Each scene shows the same named points in several views. A view is turned or mirrored, shifted and resized as a whole, has a little noise and may leave points out.
In the rows, zero is written as 128.

Scene 1
View 1
Q320: [161 142 158 122 140 123 155 162 105  94 127  90 147  91 142 117 120 120
 125 134 130  59 160 138 140 149 125  78  83 132  55  57  65 144 129 134
 133 165 109 133 144 205 142  96 163 131 121 117 156 107  84 153 186 123
 157 103]
Q342: [155 133 147 101 130 120 146 143  93 118 116 117 147  76 145 124 119 135
 117 152 130  79 139 138 129 135 126  99  97 135  78  67  92 144 138 138
 147 152 109 139 127 172 146 110 142 120 114 134 141 120  76 131 177 119
 138  87]
Q348: [141 158 138 155 116 103 132 136  90  87 116 103 119 118 126 145 109 143
 101  96 154  79 118 125 123 140 104 133  89 148  99  78 135 149 126 132
 130 155 118 135 127 195 178 112 124 142 147 121 132 113  85 131 160 153
 151  88]
Q498: [175 156 147 109 137 126 124 108  76 104  97 116 148  91 153 135 101 142
 128 118 132  76 146 146 135 129 133 114  95 151  50  47 108 147 133 125
 125 146 112 146 106 195 164  85 147 112 114 144 164 160  72 126 162 177
 150  94]
Q402: [159 161 128 110 108 112  98  80  58 118  90 149 131  90 142 156  97 167
 103 123 142 107 101 137 113 117 119 158 113 156 101  67 171 146 137 133
 136 133 116 157  79 167 187 103 112 102 123 160 137 167  59  94 151 185
 132  73]
Q745: [133 145 127 141 118 112 162 134  94 116 105 113 129 128 133 129 109 158
 116  76 162 103 114 136 128 114 108 159  88 167 119 101 142 163 137 109
 144 129 121 125 128 160 181 113 109 154 159 128 126 130 112 124 134 177
 146  78]
Q79: [151 123 133  79 136 134 172 128  83 141  95 118 162  91 155 117 120 150
 130 122 125  89 144 149 131 112 138 120  91 158  68  78 103 165 153 106
 140 120 110 132 125 148 158  95 131 125 125 150 149 163 100 117 143 175
 140  75]
Q250: [143 132 138 113 123 117 152 144  98 127 116 125 142  89 141 121 114 142
 120 137 144  97 121 141 129 127 119 124 102 144 111  88 111 148 137 133
 161 143 114 134 120 151 153 121 122 127 126 130 127 116  88 126 169 119
 133  81]
Q339: [139 153 139 155 119 115 152 140 116 118 114 126 131 125 136 117  88 145
 138  90 180 113  99 149 141 109 105 169 100 164 156 108 133 152 119 127
 170 142 126 125 115 150 167 131 105 149 153 115 113 105 113 136 144 140
 140  93]
Q898: [116 147 119 178 105  96 161 151 100  94 119  94 105 144 113 143 118 156
  91  63 168  96 102 118 117 131  89 161  84 159 134 114 157 161 128 117
 138 142 125 119 147 173 191 128 100 172 180 112 103 100 111 128 138 164
 149  77]
Q155: [160 121 149  66 129 123 136 136  84 135 118 139 162  43 155 127 124 135
 110 205 108  83 138 140 122 144 137  80 112 121  75  59  81 131 144 152
 156 158 107 150 111 160 130 117 149  89  86 145 141 121  53 116 202  83
 121  78]
Q40: [108 130 117 154  95  90 154 152  90 108 124 114 104 110 115 151 133 161
  68 114 154 102  90 105 102 140  90 148  94 145 148 115 164 152 138 134
 150 143 121 130 142 155 184 140  95 155 162 119  91  91  84 106 159 123
 128  66]
Q465: [170 131 145  58 136 135 137 109  81 149  95 145 171  57 167 120 108 146
 137 170 121  96 136 160 133 116 146 114 112 145  77  60  99 143 148 133
 159 131 110 145  93 147 145 102 139  92  94 160 155 164  71 112 171 138
 125  79]
Q190: [186 167 147  80 130 130  94  74  62 121  86 147 157  75 165 141  89 151
 133 144 129  88 130 157 132 117 141 128 111 151  57  38 129 139 138 135
 133 141 109 158  71 182 167  84 143  82  95 166 168 186  54 108 163 185
 139  88]
Q527: [182 153 162  94 131 120  99 123  79  96 119 125 149  51 153 138 112 126
 111 187 111  59 151 140 127 159 134  68 106 118  41  31  81 119 131 163
 133 177 106 160 107 209 138  94 168  86  85 139 166 128  33 129 212 105
 141  99]
Q399: [136 148 141 162 114 100 145 159 105  88 131 102 117 116 125 134 112 137
 105 108 159  86 114 126 127 146 100 126  87 142 118  90 118 145 122 139
 147 164 121 131 139 186 163 125 126 150 149 105 120  84  91 139 173 119
 148  95]
Q216: [111 112 129 139 106  97 176 189 105 112 139 103 120  92 118 132 144 141
  77 149 140  89 113 109 112 152  97 110  90 127 132 111 114 146 138 146
 158 158 117 124 161 153 152 146 117 153 148 107  93  63  90 125 182  72
 129  71]
View 2
Q155: [159 138  72 139 196 110 122 137 129 128  94 221 111 109 114 181 109 165
 128 106 100  84 196  84 136 179 143 128 152  91 139 105 101  99 107  30
 209 103 152 187 181 124 119 149 151 186 167 100 158 131  66 157 191 145
 156 118]
Q79: [172 112  57 142 177 116 110 130 145 105 127 130 143  90 178 171  70 139
 118 104 113  74 138 100 146 118 112 145 156  48 130 113 132 134 105 108
 146 129 113 152 169 113 120 140 145 175 146 127 109 154  88 133 105 122
 156  83]
Q40: [129 123 107 156 147 149 155 164 110 149 138 135 136 126 120 109 110 137
 132 152 177 104 112 125 189 107 148  73 115 169 138 104 121 152 207 132
  96 112 121 114 113 165 115 155  84 142 124 184  97 139 116 184 169 161
 139 135]
Q399: [170 123 102 135 138 138 136 153 123 149  86 138 118 145 151 120  94 128
 141 139 168 100 132 119 191 127 153 104 101 156 143 123 115 138 187 122
 137 124 154 149 126 159 126 165 125 115 133 130 123 131 107 136 132 176
 117 145]
Q745: [171 114  90 142 147 146 135 142 124 121 135  93 147 114 183 134  69 133
 133 129 149  92 108 125 166  86 132 125 121 109 137 128 142 136 172 162
 107 143 106 137 129 147 123 135 112 134 120 159  99 152 122 133 107 148
 145 110]
Q342: [171 127  75 138 165 120 120 137 135 125  91 172 116 121 151 160  91 144
 130 109 127  84 163  97 156 148 136 126 131 102 135 119 114 121 125  75
 174 118 149 170 162 133 122 151 148 153 150 110 138 136  82 139 139 149
 138 121]
Q498: [195 120  69 132 139 150 107 108 145  98  96 133  93 123 193 163  61 146
 118  68  97  79 146  83 145 123 124 142 133  86 148 129 140 118 102  96
 174 147 125 181 168 107 131 130 159 135 136  84 135 158 108 114 116 145
 137 127]
Q527: [183 139  73 130 150 137 105 115 138 117  56 210  63 141 141 170  96 156
 120  67  83  81 196  65 145 174 144 124 135 117 156 115 109 102  96  21
 227 121 166 206 178 112 134 147 174 147 157  52 173 138  78 135 175 159
 130 158]
Q465: [180 126  68 139 194 118 118 124 129 111 128 176 130  88 158 197  76 171
 128  93  80  80 175  96 120 144 131 154 159  44 132 122 127  90  98  69
 197 130 119 191 188 115 119 119 150 184 153 111 147 144  79 133 158 132
 172  92]
Q320: [182 122  63 123 143 108 105 137 159 128  42 169 104 140 164 149  91 119
 131 111 145  76 164  92 183 159 131 132 120 111 145 110  98 142 123  79
 174 110 181 173 157 126 131 181 171 131 159  74 138 130  72 114 102 156
 103 136]
Q339: [183 115 112 135 164 131 154 153 102 149 138 111 161 114 173 141  73 142
 156 160 160 106 128 152 167 104 159 130  98 115 134 146 135 109 203 166
 129 145 127 160 124 178 127 132 108 121 120 172 122 131 112 116 126 173
 147 111]
Q216: [129 130  93 147 166 110 145 174 116 159  95 178 135 129  95 118 129 133
 138 167 190  97 145 117 197 148 148  82 119 165 133  94  93 152 194  94
 125  87 159 129 126 171 113 182 106 155 148 160 111 117  80 180 168 165
 127 131]
Q348: [168 124  97 138 127 160 132 136 124 133 101 129 101 143 161 122  81 135
 127 110 142  96 124 107 177 114 143 101 106 154 148 125 134 135 170 119
 136 134 132 151 129 148 128 147 123 118 123 128 125 146 120 145 143 168
 126 150]
Q190: [197 127  75 136 156 163 110  94 128  90 131 143  89 109 192 188  55 173
 113  47  53  85 160  81 108 119 134 149 146  61 149 140 152  80  85  81
 194 164  97 202 181 100 131  96 152 150 130  89 155 164 116 124 156 142
 170 121]
Q250: [166 123  88 141 175 119 133 146 122 134 119 156 137 111 147 157  89 148
 139 130 135  92 153 117 159 135 142 129 128 104 135 120 120 115 153 104
 157 121 132 161 149 148 120 144 128 155 142 139 131 133  91 143 146 156
 146 113]
View 3
Q155: [140  81 142 133 183 149 125 165 117  80 139 122 124 143 155 192 204 106
 111 170  85 154 115  78 143  83 166 141 103 173  89 134 128 136 104 134
 170 150 111  63 125 163  86 144 143 170  74 151  90 130 178 174 185  77
 129  57]
Q348: [130 109 119 103 129 121  95 108 122 117 145 172 150 129 191 162 122 128
 106 157  85 123 122 122 110 139 133 143  73 138 122 141  92  89 130 102
 127 181 152 100 121 137  71 125 128 101 163 105 153 133 139  92 153 126
 133 126]
Q79: [120 113 154 155 143 157 111 113 104 128 139 103 135 139 184  95 137 145
 117 161  93 169 115 114 121 108 157 173  68 159 101 156 121 113 109 137
 169 137 133 105 137 190  55 154 134 108 133  85 134 107 163 162 199 119
 160  89]
Q190: [139  70 161 127 147 194 111 112  98 129 184 118  90 113 196  93 153 140
 125 198  74 106 128 109 142  96 155 122  50 136  66 159  96 121 118 156
 178 130 130  71 140 149  96 159 133 153 115  70  98 153 139 144 229  88
 100  88]
Q399: [127 113 104  96 136 106  87 125 133 104 140 180 165 136 182 195 132 107
 106 140 102 131 111 118 107 127 132 149  94 148 135 137 111  84 119  97
 129 194 146 101 113 148  71 114 132 101 162 136 156 118 151  95 128 127
 147 127]
Q498: [130  90 157 119 146 174 105 118  96 127 176 123 121 124 192 121 141 132
 106 175  66 120 126 118 123 103 144 145  66 144  80 150  97 110 124 104
 172 139 142  83 137 154  66 135 133 119 139  78 134 145 127 137 198 102
 118  84]
Q216: [129 123  92 121 154  75 107 143 149  78  84 174 177 162 157 232 157 116
 106 136 111 175 110  92 113 139 143 157 110 167 158 130 118  99 118 116
 111 207 134 104 103 151  69 123 134 114 127 178 139  94 189 118 122 127
 169 112]
Q40: [134 127  91 119 128  83 103 100 153 102  81 191 162 148 178 180 125 143
 118 153 117 157 116 106 118 175 137 139  79 147 160 143  94  94 125 147
  83 215 144 118 103 131  84 140 121 106 145 140 135 100 183  82 141 140
 156 150]
Q402: [140  89 133 123 126 160 111  87 121 130 139 153 101 117 201  96 130 158
 130 198  91 114 130 114 139 142 148 113  39 126 100 164  78 113 122 178
 131 162 138  95 127 127 109 170 122 142 129  80 101 141 154 104 215 112
 105 130]
Q250: [125 101 120 124 145 127 104 133 123 108 134 144 144 142 177 157 147 114
 120 153 109 148 107 105 124 106 152 151  86 157 123 146 130 105 105 141
 146 168 126  94 123 167  83 140 136 123 131 131 126 108 174 128 163 117
 148 108]
Q898: [124 135  96 108 110  94  84  86 138 124 108 187 173 134 199 149  90 137
 113 141 113 143 119 133 100 166 122 158  70 137 157 149  93  74 126 119
 101 205 159 130 118 147  64 128 121  69 187 110 172 103 155  68 134 157
 164 162]
Q745: [116 121 114 123 114 124  91  91 127 132 129 153 153 130 201 110 100 139
 124 149 113 146 114 131 106 140 140 157  62 139 137 155 108  84 114 143
 128 179 147 121 127 164  70 144 126  84 172  92 154 101 161 100 165 146
 160 145]
Q527: [148  65 154 107 186 166 119 160  99  88 179 135 111 130 163 206 199 104
  94 179  51 113 128  86 134  85 149 128  96 157  65 127 101 125 130  78
 179 144 130  49 124 140  81 118 147 164  90 128 104 168 132 157 184  62
  98  46]
Q465: [128  84 146 147 162 166 122 140 108 107 146 105 115 137 175 127 173 126
 125 175  95 155 116  94 140  84 167 150  80 164  88 150 133 133  99 160
 174 138 112  76 132 173  87 157 141 151  94 113  96 122 176 171 206  93
 134  76]
View 4
Q745: [140 105 100  56 154 126 161 119 112 127 100 153 164 180 189 108  66 190
 162 107 113 164 130 121 177  86 146 100 116  87 142  90 146 144  57 155
 169 118 139 105 131 153 133 130 174 121 110 134 113  88 120 159 157 158
 183 142]
Q342: [143 120 143  69 133 154 162 120 120 156 142 137 174 211 127 130  73 178
 152 153 107 140 112 138 135 155 156 112 139 138 156 100 133  94 151 197
 144 114  97  98 128 135 158  81 178  99 120  86 144 130 134 111 143  83
  92 139]
Q402: [ 82 147 161  49 174 171 161  73 156 127 155 148 185 170 140 116  90 213
  89 162 108 170 112 102  98  86 209 101 132 118 178 101  91 128  45 159
 176  98 123  92 150 150 101  84 189 127  72 142  68 125 115 166 143 119
 159 112]
Q498: [120 140 155  66 135 118 162  66 133 144 150 148 163 222 127 138  67 165
 135 139 105 163  81 100 134 102 186 104 136 154 165  75  80 115 127 184
 152 108 106  68 155 117 139  63 184  73  88  82 123 139 122 163 145 101
 121 132]
Q339: [138  87 125  91 156 144 151 140 122 115  91 157 177 154 198 106  77 183
 182 111  98 153 146 122 199 111 129 108 117  70 128 105 162 152  94 171
 123 120 141 102 129 147 136 118 170 121 156 150 131  85  96 114 183 165
 152 125]
Q399: [150  93 112  90 135 150 169 143  94 133  83 148 174 202 175 110  89 176
 161 145 126 127  98 168 176 133 120 110 146 115 137  83 139  88 114 162
 135  98  98 114 128 158 137 128 187 102 168 121 150  65  95 113 161 140
 157 115]
Q155: [131 133 178  68 139 197 158 127 139 174 169 130 192 205  92 134  83 193
 133 188  99 131 133 145 101 204 176 118 145 151 175 120 141  72 186 220
 142 109  80 107 118 137 166  53 178 118 116  75 141 160 150  74 134  39
  40 137]
Q527: [117 144 189  85 126 169 168  89 134 164 167 136 178 240  83 143  92 163
 109 201 107 123  67 146  99 178 182 118 166 189 178  90  75  47 200 205
 122  84  61  82 143 120 149  38 198  64 125  66 152 150 115 104 140  43
  54 107]
Q250: [140 111 137  71 146 167 158 136 122 146 128 141 181 186 150 117  75 194
 156 144 101 146 140 136 149 149 149 113 130 106 154 110 154 117 124 190
 147 116 112 109 123 147 150  94 173 124 127 115 134 115 131 109 150 103
 110 136]
Q898: [151  85  71  67 149 135 167 142  86 122  68 153 160 192 206  97  81 194
 163 113 132 145 109 162 191  79 116 101 132  87 129  73 150 115  41 132
 171 107 124 125 126 179 127 166 183 120 147 142 122  39 103 154 152 176
 224 129]
Q320: [166 112 132  89 106 117 167 114  99 160 123 139 157 247 132 133  64 143
 172 142 110 133  75 148 170 149 134 112 150 164 148  67 117  76 191 198
 128 111  82  87 134 123 171  78 184  63 144  54 181 120 125 120 149  86
  92 136]
Q40: [142  94  87  52 162 192 167 166  88 136  86 137 179 179 183  92  98 223
 138 152 134 130 132 185 150 130 125 103 139  89 142 101 170  88  46 138
 183  99 107 147 105 193 127 161 186 155 147 143 115  49 121 119 134 140
 195 132]
Q216: [171  84  92  70 137 198 164 195  78 158  90 128 183 201 163 101  87 204
 165 156 132 111 136 210 158 186 103 110 148 104 140 107 195  61 124 168
 159 104  86 149  89 189 160 145 182 144 175 109 158  61 135  78 136 108
 136 139]

In a view up to two points have been moved. Name them for each view, in the order of its rows, or write none.
view 1 | none
view 2 | Q40, Q348
view 3 | Q465
view 4 | Q339
